Points on a hilly landscape, in no order, each with its height.
From any point a climber steps to the highest of the 2 points nearest to it. It stops when none of these is higher. Distance is the straight distance between rows; heights are no part of it.
Q325: [109 117 120 159 145 118 172 119  56  89 105 122 108 109 121 189 171 120
 126 115 172 100 179 138 118 109 114 144 133 144  74 103 162  57 119 111
 102  72 126 122 155 171 142 153 135 162 150 106  87 116 134 148 142 177
  36 124]  height 335
Q987: [123 145 153 113 132  90 160 104  95 104 128 109 102 126 138 101 123  77
  61 180 140 127  64 172 207 174 175 116 121  61 142 111 141 149 129 125
 141 146 103 127 117 144 114 108 112  80 183 115 113 166  37 157  76 111
 195 124]  height 425
Q320: [157 145  81 128  90 138 144 111 170 120 164 194 134 156 111 136 213 133
 164 117 124 112 164  65  97 102  96  99 119 127  95 122 157  71 124 139
 126 123  91 123 169  94 150 142 149 144 134  77 102 126 162  98 137 133
  44 149]  height 276
Q708: [ 89 115 113 134 110 141 160 135 158 145 143 161 107 126 112 115 202 113
  99 145 114  98  96 126  96 148 132 109 107 150 117 108  94 136  76 153
  99  98  98 134 119 120 140 128 105 166 124  94 130 117  75 114  98 121
  71 142]  height 601
Q529: [175 173 113 142 118 157 141 124 180 138 168 199 167 166 103 123 183 133
 146  96 138 149 120  99 121 123  97 124 104 127 114 156 164 100 125 156
 147 160 125 152 142  63 141 148 164  88 113  94 108 104 178 108 129 103
  97 143]  height 247
Q727: [131 119  88 154  53  99 160  66 166 114 146 188 148 134 125 126 117 138
 166 122  63 130 115 132 128 110 143 144 149  93 108 113 122 135 125 141
 164 190 105 128 112  97 130 139 131 128  94  90 119  82 132 113 114 127
 122 121]  height 73
Q915: [106 141 132 131 172 148 179 143  99 124 101 108 130 156 145 176 207 100
 138 144 126 137 141 162 133 178 103 143  97 176 103 182 107  75  56 123
 110  87 129  85 135 177 128 131 106 145 134 140 108 148  77 145 146 164
 119 164]  height 433
Q704: [117  85 125 138 109 151  80 176 119 150 154 117 164 105 119 115 127 151
 150 133 125  85 151 107  93  95 176 135 124 147 163 156 141 121 156 196
 131 136 116 114 153 147 133 110  90 186 139  96 123 136 133 109 188 133
  80 137]  height 158
Q98: [149 137 117 164 143 111 156 114  74 139 163 131 185  86 104 153  99 155
 143  60 139 159 179 165 155  82 113 186 100  98 111 155 161  77 164 130
 173 150 187 170  85 113 178 142 148 143 138 165  69 108 201 104 197 116
 159 105]  height 257
Q836: [137 113 133  65  83 153  91 147 204 157  93 140 126 155 147  68 171 134
 145 137 125  91 109  76  93 129  93  59 133 182 151 137 113 176  91 147
 128 117 117  89 128 119  61 109 105 121  87  84 166 125 137  90 117 108
 149 112]  height 195
Q448: [109 109 104 155  89  73 155 114 100 118  96 129 168 117 137 111 122 104
 115  95 105 131 140 145 144  91 128 138 147  69 134  95 166 129 130 115
 211 118 106 176 135 131  81 125 145 139 101  91  91  62 160  88 169  74
 117 126]  height 8
Q16: [151 133 120 120 115 141  82 123 139  91 125  99 140 122 113  90  87 152
 162 107 124 133 171 121 111  72 113 118 170  83 154 120 158 176 165 116
 178 145 160 132 153 136 117 143 155  79 111 161 134 102 194 125 139 108
 129 119]  height 468
Q119: [196 151 145 134 153 144 112 114  75 170  97 119 154 106 140 115 137 129
 121 151 162 160 146  73 126 134  50 123  78 126 146 121 134 138  86 115
 176 116 191 131 123  97 126 130 142 136 108 160 122  86 207  87 126  83
 111 128]  height 354
Q959: [141 118 136 136 107 131 189  73 117  98  70 140 142 106 143 188 152 109
 152 126 118 117 135 140 106 104  72 138 149 143  80  73  87 109  91 116
  88 123 170 143 113 118 130 167 103 138  87 118 110  83 142 138  76 142
  76 117]  height 126
Q875: [167 143 146 110 183 142 117 148 130 162 128 103 124 153 125 127 100 103
 104 139 136 176  99  81 188 190 102 133 108 133 164 207 126 121  70 153
 118 151 149 100 115 137 139 139 144  50 116 151 153 181 130 129 150 157
 208 160]  height 374
Q390: [123 135 137 164 120  73 152  79 115  92 158 116 117  98 135 198  75 119
 155 184 105  95 123 164 147 144 174 179 165  82 101  98  92 119 173 133
 106 151 139  93 115 167 172 104 112 181 170 152 109 150  78 175 101 165
 117 114]  height 311
Q546: [115  87 119  77 101 130  62 184 162 121 120  90  96 146 146  75  92 145
 130 136 122 108 113 118 134 110 147  76 185 143 151 141 123 176 115 111
 103 124  66  86 149 155 122 120 120 105 116 115 167 154  92 139 142 141
 170 112]  height 448
Q202: [110 182 129 143 171 155  59 184 133 100  90  87  76 119 145 150  90 140
 133 139 125 180 163 162 127  85 105 171 162 125 144 108 118  88 204  83
  91 180 175 165 119 168 149 160 155 128 144 163 150 183 119 144 154 215
 113 134]  height 340
Q688: [120 110 116 127  98  94 111 112  84 126 143 103 108 117 196  80  70 154
 130 213 134 124  76 151 191 144 189 151 166  74 135  85 118 130 187  93
 118 158  96 125 130 153 152  93  72 169 128 128 141 113  75 164 126 120
 138 138]  height 297
Q60: [ 77 116 104 136 100 109  79 169 169  88 130 122  94 133  84 140 116 139
 160 116 109 117 158 140  61 109 177 109 145 143 160 122 130 166 154 161
 145 136  87  95 155 169 129 130 120 143 161 142 160 161  87 132 134 159
 106 120]  height 576
Q640: [123 175 126 148 110 123 153 136 152 121 142 144 135 107 136 120 141 108
 136 115 103 100 121 113 114  95 136 141 116 134 108 106 135  94 148 178
 163 191 123 161 141 107 119 154 119 169 142  71 111 176 110  91 112 138
  94 133]  height 40
Q516: [114 160 112 172 111 109 146 110 119 139 167 176  95  95  91 120 118 158
 134 115 117 133 139 141 125 135 120 161  84 143  95 105 117 140 110 132
 172 148 131 129  78 102 168 132 159 129 144 157 136 138 130 125 103 154
 136  91]  height 348
Q255: [149 148 122 147 114  95 180  94 121 110 145 157 171 102 135 145 126 105
 127  85 110 121 136 114 162  81 115 134 111  93  86 123 162  85 133 141
 173 167 128 185 120  97 144 156 145 149 134  78  77 150 147  89 139 116
 121 116]  height 54
Q801: [106 129 117 115 126 132  75 138 146 121 104 144 109 145 109 125 123 160
 135 107 140 113 132 112  42 154 124  99 127 202 125  77  99 167 139 122
  97  96 137 117 118 110  88 129 118 145 100 167 196 112 136 139  82 133
  98 100]  height 325
Q937: [124 195 135 140 142 105 120 144 149 108 140 103  60 120 121 122  71 144
 153 120 112 186 115 144 144 132  86 182 156 107 122 122 125 164 111 132
 184 194 161 101  92 152 152 148 182  90 136 176 157 184 127 138 113 183
 184 100]  height 424
Q572: [ 99  93 107 131  75 114 117 104 130  73 108 118 108  99 132 139 130 125
 162 166 106 101 140 133 114  98 166 116 154  96 135 108 133 167 109 158
 175 149  95  67 147 174 144 128  98 170 150 109 128 115  98 136 132 154
  73 121]  height 510
Q272: [161 145 153 156 134 141 168  99  91 100 153 166 170  85 130 200 150 110
 132 103 145  88 117 176 161 149 161 137  77 142  96 142 126 110 122 168
 109 160 132 151 101  97 156 117  73 111 179 113 107 146 100 160  85 126
 152 108]  height 173
Q348: [127 126 149 155 200 125 153 124  88 131 118 101 182 113 141 181 102  84
 106 113 137 144 133 129 190 134 150 182 108  85 153 169 153  70 154 149
 139 137 169 141 119 150 138 136 129 132 153 152  89 161 141 129 165 113
 143 149]  height 428
Q812: [118  69 127 108  94 156 114 151 184 149 109 122 171 130 140 107 168 135
 174 135 117  80 144 100  91 117 149  84 115 157 157 164 107 150 110 180
 145 115 103  88 156 140 102 112  79 172 115  99 132 114 112  97 145  96
 111 138]  height 174
Q566: [120 129 118  76  94 123 130  80 172  91 115 138  94 176 139 115 167 118
 134 184 124 113 103 128  96 156 150  38 134 151 108 116  79 138 133  91
  64 118 110  87 130 107 127 112 112 125 130 157 161 139  64 159  51 129
 136 113]  height 265
Q982: [124 129 138 134 122 126 153  95 155 115 116 135 112 116  70 176 116 133
 159  96 106 170 154 164 104 127  72 201 159  98 124 109 109 175  83 148
 173 137 180  96  82 158 127 154 181  96 123 184 116  88 177 130 102 142
 140  83]  height 100
Q154: [111  96 113  52  85 125  92 105 159  97  85 114 105 200 177 105 125 133
 127 176 121 142 105 139 118 139 171  52 164 148 132 102  97 131 180  52
  82 128  73 107 163 113  78 102  99 131 118 126 170 122  82 166  94 129
 169 142]  height 280
Q612: [106 152 114 156 153  97 121 142 123 122 155 129 118 105  63 149 107  95
  59  87 130 142 144 125 100 124 148 173 123 103 150 109 171 138 170 181
 172 128 137 165 140 140 116 145 156 123 172 112 113 164 147 102 132 123
 104 136]  height 14
Q547: [130 112 137  94 153 188  68 122 124 119  70 127 154 147 140 128 155 174
 153 111 143 106 167 137  90 143 113  76 100 205 114 118  93 124 153  78
  61  97 146 135 116 113 123 135 108 141 105 183 172  94 131 160  91 127
 109 106]  height 346
Q942: [114 147 151 129 191 200 133 163 113 144  67 126 139 152 143 181 174 115
 139 111 125 175 138 171 120 138  77 186 110 172 124 146  99  95 104 126
  94 121 165 128 102 161 108 161 123 117 116 148 126 114 138 145 141 158
 116 157]  height 474
Q492: [126 132 188 102 142 163  95 155 135 162 182 124 133 131 120  88 123  94
  64 113 170 103  77 120 134 149 183  97 100 118 184 130 153 195 132 161
 102 127 136 156 105 102  80  87 152  47 158  87 154 139 129 146  86  75
 198 138]  height 81
Q369: [100 189 107 160 175 147  99 167 121 142 115 125 140 129  77 134 109 101
  60  85 122 190 128 153  98 112 132 190 120 131 182 128 176 106 188 154
 135 145 159 201 122 127  80 148 141  85 125 130 130 118 177 111 166 120
 128 170]  height 5
Q38: [125 129 158 118 209 157 160 147 111 138 123  89 149 146 157 140 154 109
 102 131 151 129 134 117 171 138 117 129 113 120 121 162 131  77 140  90
 103  76 146 156 159 140 146 138 136 148 129 150  97 151 116 136 151 101
 108 164]  height 469
Q339: [143 113 102 128 117 132  91 203 127 170 170  83 148 144 145  73  99 154
 155 104 127 114 118 113  87 122 167 153 159 147 168 184 164 128 145 193
 155 119  92  86 176 158 103 100  99 148 101  94 132 120 153 106 218 119
 133 179]  height 144
Q575: [ 97 140 117 166 141 131 116 129  95  98 120 128 112 105 137 157 107 116
 100 133 109 165 148 172 165  87 126 191 143  90 132 104 142  91 174 104
 133 180 159 173  96 159 156 157 154 130 152 138 104 144 128 142 146 176
 102 120]  height 366
Q56: [139  90 138  50  71 119 145  71 176 137  85 140 134 134 130  82 196 119
 119 163 137  75 122 111 116 136  93  27 137 168 126 116  96 168  79 118
 100  94 126  81 124  98  63  97  95 115 112 105 131 137 109  88  68 115
 171  69]  height 222
Q920: [102 160 105 124 120 162  71 192 153 111 141 141  95 160 120  73 145 119
 103 125 114 144 140 128 114  90 122 105 115 143 144 120 148 122 148 121
 142 164 100 169 144 133 121 146 152  92 143  99 155 155 121 119 142 149
 105 142]  height 493
Q457: [112 139 116 108 161 130 118 180 108 129 104  87 105 178 169 114 153 124
 121 138 115 156 120 139 144 169 131 110 116 169 132 183 132  87  95  96
 128 107  85 104 169 164 116 118 116 140 110 123 143 168  72 136 180 164
 137 173]  height 398
Q913: [156 137 175 126 146 173 170 123  97 106 118 119 176 110 154 158 126 122
 172 107 143  93 113 194 177 164 120 154 122 146 123 155 115 125 107 147
 101 171 143 123 107 139 107 147  64  59 141 140 131 135  82 173  86 145
 196 122]  height 189
Q631: [159 173 145 115 148 120 156 145 129 126  86  84  85 136 178 129 109 113
 165 173 112 141  77  83 106 136  88 134 166 144 112 130 126 129  94 144
 135 136 135  77 165 154 117 150  94 149  82 126 134 148 138 119 125 140
 105 155]  height 402
Q760: [126 107 104 115 112 119  91 121 106  95  84 113 113 145 143 163  77 119
 127 133 116 132 145 107  99 109 133 134 187 148 136 114 157 125 153 113
  99 132 104 122 180 151  83 138 101 114 103 103 147 128 161 142 140 181
 102 137]  height 387
Q279: [111 103 110 135  99 108 125 107 110  89 140 139 131 154 153 166 110 121
 143 134 131  85 140 140 123 139 186 130 170 135 115 123 147  97 179 113
  80 121  81 120 178 146 102 105  96 137 142 101 125 132 102 170 133 163
 109 145]  height 358
Q544: [110 132 120 120 129  80 131 139  92 105 129  85  82 116 145  96 104 105
  88 171 133 124 101 135 185 147 171 109 145  87 126 117 157 144 117 116
 161 111  67  94 154 170 143 113 138 133 179 123 119 187  71 148 124 134
 151 121]  height 470
Q53: [ 98  89 126  99 113 131  98 161 154 170 154 148 142 134  64  80 139 118
  99  92 123 102 151  98 124 118 104  90 123 145 143 139 144 170  80 123
 131  78 105 144 128 129 102 125 169  96 119  96 135 122 141 102 146 114
 141  98]  height 509
Q452: [130  97 113 154 100 103 162  92  57  87  89 123 132  93 132 149 145 152
 170 115 159  98 191 149 121 102 112 112 132 114  89  87 161 111 118  87
 166  88 125 116 151 140 130 138 136 166 132 135  93  75 155 131 143 136
  61  97]  height 372
Q663: [126 131 104 138 109 123 151 154 135 119 105  99  88 133 156 114 124 124
 188 142 109 135 108 117  94 110 118 149 189 106 121 124 137 135 100 160
 162 138 111  65 162 190 130 159 108 169  83 101 119 107 118 124 170 154
  57 151]  height 447
Q628: [112 138 111 160 153 159 132 135 158  94 165 205 125 171 100 212 181 102
  99  90 163 145 143 161  91 147 152 142 107 134 116 131 129  92 187 126
  63 132 137 183 120  88 153 134 143 104 171 137 128 120 126 177 108 144
  89 158]  height 545
Q11: [154 138 124 122 157 163 155 128 183 153 178 202 165 169  79 152 197 146
 160  83 153 128 150  98 141 154  64 110  88 149  94 188 140 100  84 127
  99 113 142 145 116  80 168 151 153  88 125 142 115 112 151 134 133 121
 127 120]  height 228
Q587: [175 138 134 137 153 148 129  87  94 145  82 114 141 130 173 167 147 126
 149 184 115 187 132  86 120 129  61 151 105 134 133 135 104 108  96 117
 145 139 197  91 115 129 144 143 127 172  98 168 112 108 187 105 132 135
  80 145]  height 386
Q580: [124 148 103 158 117  95 161 100 113  95 158 136 101 142 139 197 127 119
 164 174 128  89 128 153 117 163 162 152 180 130  79 130 100  81 145 118
  52 101 110  77 150 169 153 104 104 164 137 133 124 144  86 189 123 184
  87 144]  height 334
Q883: [101 108 141 156 166 132 106 123 111 113 138 117 162 105 129 158 103 101
  84 139 123 141 146 144 179 106 183 129 104  68 156 144 126 101 193 119
 113 148 149 176 117 136 177 126 149 134 193 147 107 165 101 138 149 114
 127 139]  height 396
Q23: [143 126 144 113 164 128  91 184 145 178 182  71 107 149 158  49  93 160
 115 147 140 122  90  92 135 150 167 119 142 118 151 157 112 148 162 134
 115  90 117 119 153 134 150  89 145 132 107 133 151 153 125 132 155  77
 153 167]  height 347
Q969: [146  86 132 143  94 108 155  72  78 133 158 139 127  92 177 114 132 146
 108 209 128 101  73 172 197 138 206 127 124  80 122 112 111 117 167 113
  84 150 104 140 109 115 180  82  43 176 153 107  99 121  57 149 114 109
 128 115]  height 268
Q141: [125 114 112 129  84 114 132 120 169 182 156 164 126 132 144  74 161 121
  83 153 131 137  92  77 108 130 162 117 105 138 147 119 120 139 127 183
 175 109  87 116 122  82  81  82 142 149 111  48 126 107 160  80 132  73
 131 161]  height 111
Q79: [ 90  91 165  73 113 148  85 145 154 143 120 104 146 118 130  84 103  88
  77 135 136 106 113 130 131  97 164  65 126 131 181 108 118 191 141 143
 119 122 116 130 124 131  52 101 133  96 160  92 149 151 101 121  91  80
 207 125]  height 74
Q693: [ 93  90  99  92 105  99  45 184 135 128 131  81  88 117 110  66  93 170
 109 163 127 125 153 112 126  98 161  70 146 146 146 133 128 161 125  91
 131  85  61  89 148 151 178 100 146 164 155 161 162 154 106 131 164 139
 154  99]  height 476
Q903: [148 130 102 158  85  96 143  86 165 131 144 145 134 108  81 129  94 144
 160 102  73 154 136 129  98 123 101 184 159  97 131 126 132 175 101 181
 192 182 141 103 105 132 132 150 166 134  94 123 112  84 165  92 117 140
 117 107]  height 87
Q20: [127 135 100 119 110 108 103 171 180 184 167 133 119 170 113  77 132 138
 124 113 120 145 108  74  84 145 144 130 133 154 151 163 147 139 123 187
 165 110  82  93 162 121  80  99 155 125  95  74 143 129 156  88 171 105
 145 163]  height 130
Q734: [110 114 131  99 137 127  83 150 190 137 114 136 142 151  41 130 153 114
 118  88 124 124 174  86  76 111  67  95 148 117 156 115 148 181 106 138
 139  99 151 141 148 144  91 162 183  97 120 122 143 104 168  97 129 113
  93 101]  height 577
Q134: [106  92  86 115  48 125 105  97 186 127 148 185 110 145 127  88 117 115
 108 136  76 131 120 110 130  96 140 107 149 112 135 113 120 154 125 128
 135 173  79 133 107 106 113 126 151  98 114  71 139 119 124 107 113 137
 146 123]  height 60
Q590: [174 116 139 153 165 143 159 128  64 188 167 118 177 116 148 124 106 147
 155 110 148 165 146 125 175 130 105 168  78 107 115 190 133  87 114 133
 156 129 177 123  85 126 197 130 144 138 126 173  67 105 179 116 188 100
 159 136]  height 283
Q259: [175 133 151  76 172 181  71 125 146 147  97 126 116 166 138 126 149 104
  71 172 140 168  90  68 151 171  93  90 100 166 175 184 141 142  76 124
  73 131 140 115 129 107 110 122 107  51 118 122 170 155 147 129 109 138
 169 154]  height 405
Q991: [145 157 156 135 123 135 173 108  88 147 101 133 127 107 128 125  93 113
 137 108 122 133  99 145 143 151  84 174 120 154 112  95 124 139  74 126
 151 147 161 151  99 109  80 144 116  98  95 129 135 105 149 123  91 125
 165 101]  height 269
Q167: [109 186 134 123 125  96 138  96 163 113 158 152  66 121  93 115 123 123
 124 148 124 141 108 114 141 151 112 110 107 115 104 103 116 164  93 116
 161 162 155 110  87 111 153 131 194 105 152 164 160 177 103 132  67 160
 156  83]  height 385
Q415: [144 144 169 145 172 175 180 174 129 128 154 127 178 129 134 157 126 142
 180  49 153 107 130 193 159 142 108 197 147 132 119 181 133 100 144 151
 111 147 140 140 106 139 122 160 124  57 130 152 103 125 131 166 147 149
 180 144]  height 202
Q868: [121 108 122 155  74  78 187 118 155 126 124 173 186  94  97 141 177 128
 152  74 107 116 137 143 121  86 140  84 109  79 111 119 140 145  97 144
 193 105  87 168 129  97 136 120 154 169 129  80  80  75 134  70 162  57
 106 106]  height 24
Q186: [113  88 108  77 104 131  60 176 164 111  75  89 103 155 142 102  78 131
 133 116 107 130 136 101  88  79 122  98 212 141 155 117 143 170 145 116
 119 118  82 106 179 159  72 136 109 111  80  89 165 115 150 125 171 145
 140 139]  height 419
Q771: [102  93 136 124 128 120 162 140 143 180 165 175 149 129  61 102 177 151
 120  80 121 106 136 120 134 128  97  94  97 127 106 145 134 145  66  90
 111  49 107 165 110 105 158 130 171 131 105 121 113  81 131 104 157  84
 117 100]  height 457
Q960: [ 95 146 145 134 194 175 156 139 172 117 104 142 135 183 117 197 158 117
 139  83 143 158 142 171 101 142 115 172 144 127 110 136  92  95 181 114
  63 105 166 154 121 131 121 155 152 100 122 168 117 113 133 172 124 135
 118 163]  height 508
Q844: [102 140 116 136 140  93  82 156 142 111 132 107  90 122  54 154 107 168
 159  97 129 157 166 139  68 144 127 129 126 148 154 144 147 190 115 166
 173 113 132  66 136 169 135 135 144 109 155 197 162 162 140 128 137 144
 151  98]  height 523
Q642: [195  96 128 126 145 139 123 135  74 197 158 105 133 129 137  88 107 141
 134 148 142 153 130  68 148 153  80 132 100 117 138 178 139 138  71 129
 149  93 144  85 129 149 181 128 138 133 109 151 101 104 174 107 165 102
 126 138]  height 310
Q679: [113  82 125  55  67 125 155  90 171 119 121 139 109 128 134  80 153 131
 120 154 149  49 122 129 122 127 148  45 166 165 100  89 102 141 137  89
  63  90  73 110 143 103 100 108 104 147 142 107 126 136  66 140  66 135
 162  85]  height 248
Q75: [145  80 160 137 156 130 109 134 101 172 151  86 148  85 134 114  85 135
  96 158 146  86 117 123 151 166 187 124 107 138 152 142  95 143 155 140
  69  89 121 142 129 126 160  83 103 158 162 147 131 149  94 143  98  93
 152 125]  height 500
Q407: [136 110 136 152 110 112 210  83 114 115 115 146 127 105 112 198 117 113
 153  94 110 140 139 171 133 106  78 212 177  95  77  86 106 121  80 126
 129 123 152 123  91 153 140 172 143 123 103 131  81  69 160 133 111 133
 108  93]  height 112
Q46: [139 123 151 144 120  99 167  79 113 152 153 160 145  72  78 129 135 151
 134 129 124 108 150 104 154 138 105 112  49 138 102 132 112 145  65 132
 161 124 143 127  74  91 193 126 140 147 161 168 117 138 125  97  90 118
 168  79]  height 312
Q852: [153 184 185 114 187 141 192 134 123 152 124 115 106 141 127 132  98  92
 124 121 159 169  70 130 214 180  93 183 121  90 139 164 125 122  66 156
 159 151 187  92  82 133 127 143 156  30 126 175 124 155 149 151 132 142
 220 135]  height 343
Q744: [146 103 133 149 141 150 114 112  98 154 134 111 135 121 170 165 112 156
 157 179 105 136 118 112 132 120 130 166 149 132 130 148  92  96 141 132
  86 147 174 100 120 149 168 132 109 189  99 151 117 123 144 140 155 152
  68 130]  height 426
Q378: [133  87 151 138 169 152  96 104 104 153 112  78 143 105 158 162  69 129
 104 174 120 131 112 127 127 141 168 159 148 112 162 107  75 137 175 121
  52 112 168 131 125 145 147 117 107 180 122 169 143 117 118 149 105  97
  99 141]  height 461
Q364: [136 160 126  97 145 143  78 143 175 110  78 112 113 168  81 111 113 132
 145 104 102 179 154 105  98  92  57 109 168 101 156 136 152 163 133  89
 156 139 173 135 145 141 104 159 190  64  77 158 150 102 196 117 158 140
 125 125]  height 513
Q252: [120 101 112 133 101 140 162 147 120 162 113 161 124 101 107  87 208 148
 151 116 137  87 144 121 109 127  72  89  92 151 103 110 122 138  40 116
 146  83 109 126 112 117 150 140 112 184 102 113 115  78 106  87 143 122
  69 103]  height 496
Q346: [120 166 125 108 138 161  85 162 132 117 117 143  96 153 136 113 152  88
  71 146 141 159 103 114 150 144 117  99  93 158 150 148 153 135  96 124
 125 157 102 149 139 118  99 129 129  63 153  98 162 187 110 132 110 167
 150 149]  height 444
Q145: [122 134 131  87 170 133  83 182 126 157 129  74 102 182 159  53 121 146
  91 160 115 178  96 113 174 149 136  92 121 118 149 177 118 133 112  76
 130 102 101 107 141 141 145 110 158 107  93 141 164 161  99 127 184 116
 176 161]  height 369
Q248: [135  93 112 129  89 141  92 127 119 101  97 124 149 100 118 101 121 163
 178  99 134  88 198 143  94  71 107  96 147 132 121 103 145 160 139 109
 156 128 131 141 142 132 122 139 124 128 110 140 133  67 168 123 137 122
  94  95]  height 422
Q873: [130 117 140 151 144  84 150  99 106 131 166 140 178  62  63 145  92 162
 130  79 137 120 190 123 141  98 130 137  60 113 110 138 145 120 142 124
 179 108 159 170  99  85 193 116 157 156 172 178  99 131 177  95 151 103
 175  98]  height 279
Q444: [ 98  92 114 124  88 128  93 100 158 147 165 176 126 155 124  85 118 138
  78 135 109 151 113 126 120 115 183  87  99 121 142 110  96 156 171  90
 107 142 111 176  76  65 115 102 164 103 117 116 167  82 129 122 100  78
 163 131]  height 50
Q43: [112 131 137  90 101 102  84 126 142 110 107  99 133 102 136 101  70  98
  90 119 132 121 148  93 116  77 134 107 149 125 157  86 160 170 157 141
 189 127 120 129 159 120  39 101 145 114 157  91 139 155 177 102 118 104
 195 125]  height 63
Q866: [117 146 118 158 146 167  76 173 153 119 162 174  85 164 106 150 163 153
 125 133 150 139 130 160  68 157 162 121  93 162 144 125 111 142 180 118
  73 125 124 135 105 118 160 116 135 123 166 175 170 121 105 176  95 142
  88 136]  height 589
Q68: [122 157 139 130 136 132 136 143 138 145 133 133 106 138 129 130 109 132
 144 111 130 117  93 134  88 172 123 147 130 183 116 115 101 155 105 151
 107 129 140 124 123 124  88 129 115 109  99 138 174 131 121 145  82 137
 138 114]  height 301
Q848: [146 130 137 129 168 165 188 130 149 127 141 173 180 142 115 188 154 115
 151  52 161 128 151 148 174 139  83 154 116 148  88 191 127  71 101 130
  88 146 153 172 111  98 152 159 130  78 127 136  98 128 149 148 141 151
 166 127]  height 214
Q909: [114 141 136 179 120  58 179  92  78 124 158 132 133  99 166 164 125 130
 139 188 123  83  92 179 186 163 199 164 123  94  97 110 103  68 180 104
  95 127 121 128 104 137 165  76  75 210 163 130  92 145  52 161 126 135
 123 125]  height 285
Q7: [128 100 120 130 115 112 109 142 135 170 165  97 106 141 183  65  65 148
 109 173 124 116  68 118 148 150 198 153 168  98 152 123 105 143 181 138
 109 129  95 135 135 135 122  81  94 146 102 102 150 111 104 140 139  94
 159 168]  height 324
Q418: [145 128 121 114 166 159  85 114 102 127  94 138 175 126 114 148 154 168
 150 103 182 125 203  97  95 127  85  92  80 175 116 125 129 108 151  83
 109  77 171 145 139  85 124 133 133 135 129 193 148 103 189 129 131 113
 102 113]  height 370
Q471: [159 106 133 122 111 121 187  40  82  86  86 146 186 109 152 210 178 109
 116 130 150 114 129 145 124 128 113  90 107 155  93  98  98  91  97 115
  65 109 162 153 121  72 121 130  64 136 121 116 112 112 128 127  70 115
 106 112]  height 143
Q954: [137 113 155 131 163 114 171 112  90 178 129  85 143  83 148 116  84 125
  93 139 129 101 121 134 171 169 128 148 107 155 108 124  82  94 124 104
  86 113 149 175 116 114 134 122 108 166 122 144 122 162  88 107 103 114
 172 110]  height 445
Q148: [108 140 106 164 100  81 140 107 124 104 144 127 114  76 107 142  99 110
  94 123  81 110 124 125 103  92 147 192 147  90 126  77 153 127 156 187
 189 175 131 144 120 145 131 143 130 198 140  75 102 141 126  90 133 156
  76 126]  height 26
Q762: [112 198 106 139 133  89  85 134 131  74 113  93  79 127 100 140  97 160
 149  94 135 206 161 150  87 121 115 137 132 125 150 121 169 165 148 135
 225 169 163 100 140 135 103 138 155 101 141 181 169 170 168 121 142 150
 169 116]  height 473
Q726: [111 110 142 112 152 145 172 130 117 120 123 112 133 143 165 114 199 104
  86 134 137 104 107 143 150 143 139 107 124 129 128 136 145 109 103 100
 109  80  98 156 166 132 116 115 105 145 128  90  98 120  86 132 132  96
  93 163]  height 514
Q926: [167 146 119 167  85  83 183 100 125 123 139 166 196 102 118 137 155 125
 173  86  94 122 123 148 152  97 150 123  92  70 108 152 168 119 115 184
 231 166 102 117 112 105 152 129 140 160 140  77  59  99 140  79 161  85
 124 119]  height 38
Q399: [136 140 133 126 146 139 156  78 107  99 117 142 149 125 147 182 159 107
 103 156 163 111 129 137 137 163 137 100  98 163  96 127  98  85 138 108
  69 119 143 139 134  86 139 123  97 136 160 151 126 156 101 154  72 140
 123 129]  height 157
Q482: [153 206 159 120 149 116 157 141 112 120 106 100  58 146 172  99  86 119
 138 172 121 176  38 113 160 140 104 150 163  96 123 117 161 147 106 111
 165 147 132  95 132 142 113 138 130  80  95 142 138 144 145 152 127 123
 145 147]  height 363
Q469: [105 141 132 128 155 147  92 136 146  94 119  82 152 128 139 138  75 163
 193 112  97 139 193 157 144  77 129 144 152 112 142 153 105  86 211  87
 130 191 172 143 129 158 142 153 151 123 134 188 140 169 110 134 167 176
 154 136]  height 321
Q952: [163 101 131 144 111 120 187  95  27 139 101 129 138  97 166 142  94 106
 116 131 120 126 106 157 186 136  96 191 146 132 110  98 151  93  77 100
 120 137 126 148 107 143 112 142  70 135  90 106  92  79 139 128 135 136
 132 117]  height 233
Q200: [115 173 139 156 130 172  87 218 161 103 177 154  97 130  84 100 155 148
 150 103 140 103 149 169  97 110 151 115 101 137 143 123 140 134 180 139
 128 167 111 164 125 135 163 138 142  95 187 140 150 161  84 152 113 147
  98 126]  height 544
Q541: [114 129 111 150 124  69  78 173 106 121 127  75  79  98 120 121  74 145
 122 163 127 142 129 144 145 149 178 122 138 133 145 133 126 154 128 126
 139 122  78  84 149 163 179 101 136 162 179 157 157 194  73 144 148 176
 155 104]  height 515
Q648: [129 123 109 139 140 140 152 137 124 127 128 152 128 151 124 148 211 133
 130 116 146 109 153  89  85 121  88 123 128 145  94 103 146  76 115 121
  99  67 119 144 168 124 136 151 129 170 110  87 104 103 147 120 145 136
  14 163]  height 304
Q957: [129 108 128  98  97 109 138  89 169 138 146 135  82 178 178  96  98 118
  96 194 115 139  54 113 136 148 182 109 171  89 130 101  89 147 177  91
  86 132  96 129 137 109 102  94 113 126  98 108 148 111  94 144  88  90
 158 155]  height 299
Q535: [133 116 150 129 112 156 107 137 122 171 162 138 116 126 139  79 115 126
  67 130 154 116  60 117 105 146 176 142 123 142 167 103 129 187 129 171
 119 114 117 153 110  91  80  89 112 101 105  74 152  75 158 131  99  65
 141 146]  height 91
Q971: [163 156 139 133 162 157 150 112  84 121  80 135 168 131 170 148 173 129
 138 121 177 135 151  97 124 117  78 105  90 150 105 118 150  77 142  87
 137  96 174 170 155  78 110 135 121 143 115 139 112 104 194 114 136  96
  84 146]  height 411

Where does a climber stop that starts at each point below?
Q390 => Q541
Q982 => Q734
Q873 => Q60
Q848 => Q734
Q23 => Q866
Q852 => Q866
Q469 => Q708
Q952 => Q971

Call two points neighbours if one is among the 2 nearest of the other. Go from one point of each pair to the other, from neighbour to neighbour, staying as high as possible. Name the lowest point that can't be avoided.
Q971 / Q541 => Q98
Q708 / Q734 => Q771
Q75 / Q971 => Q119
Q866 / Q60 => Q852
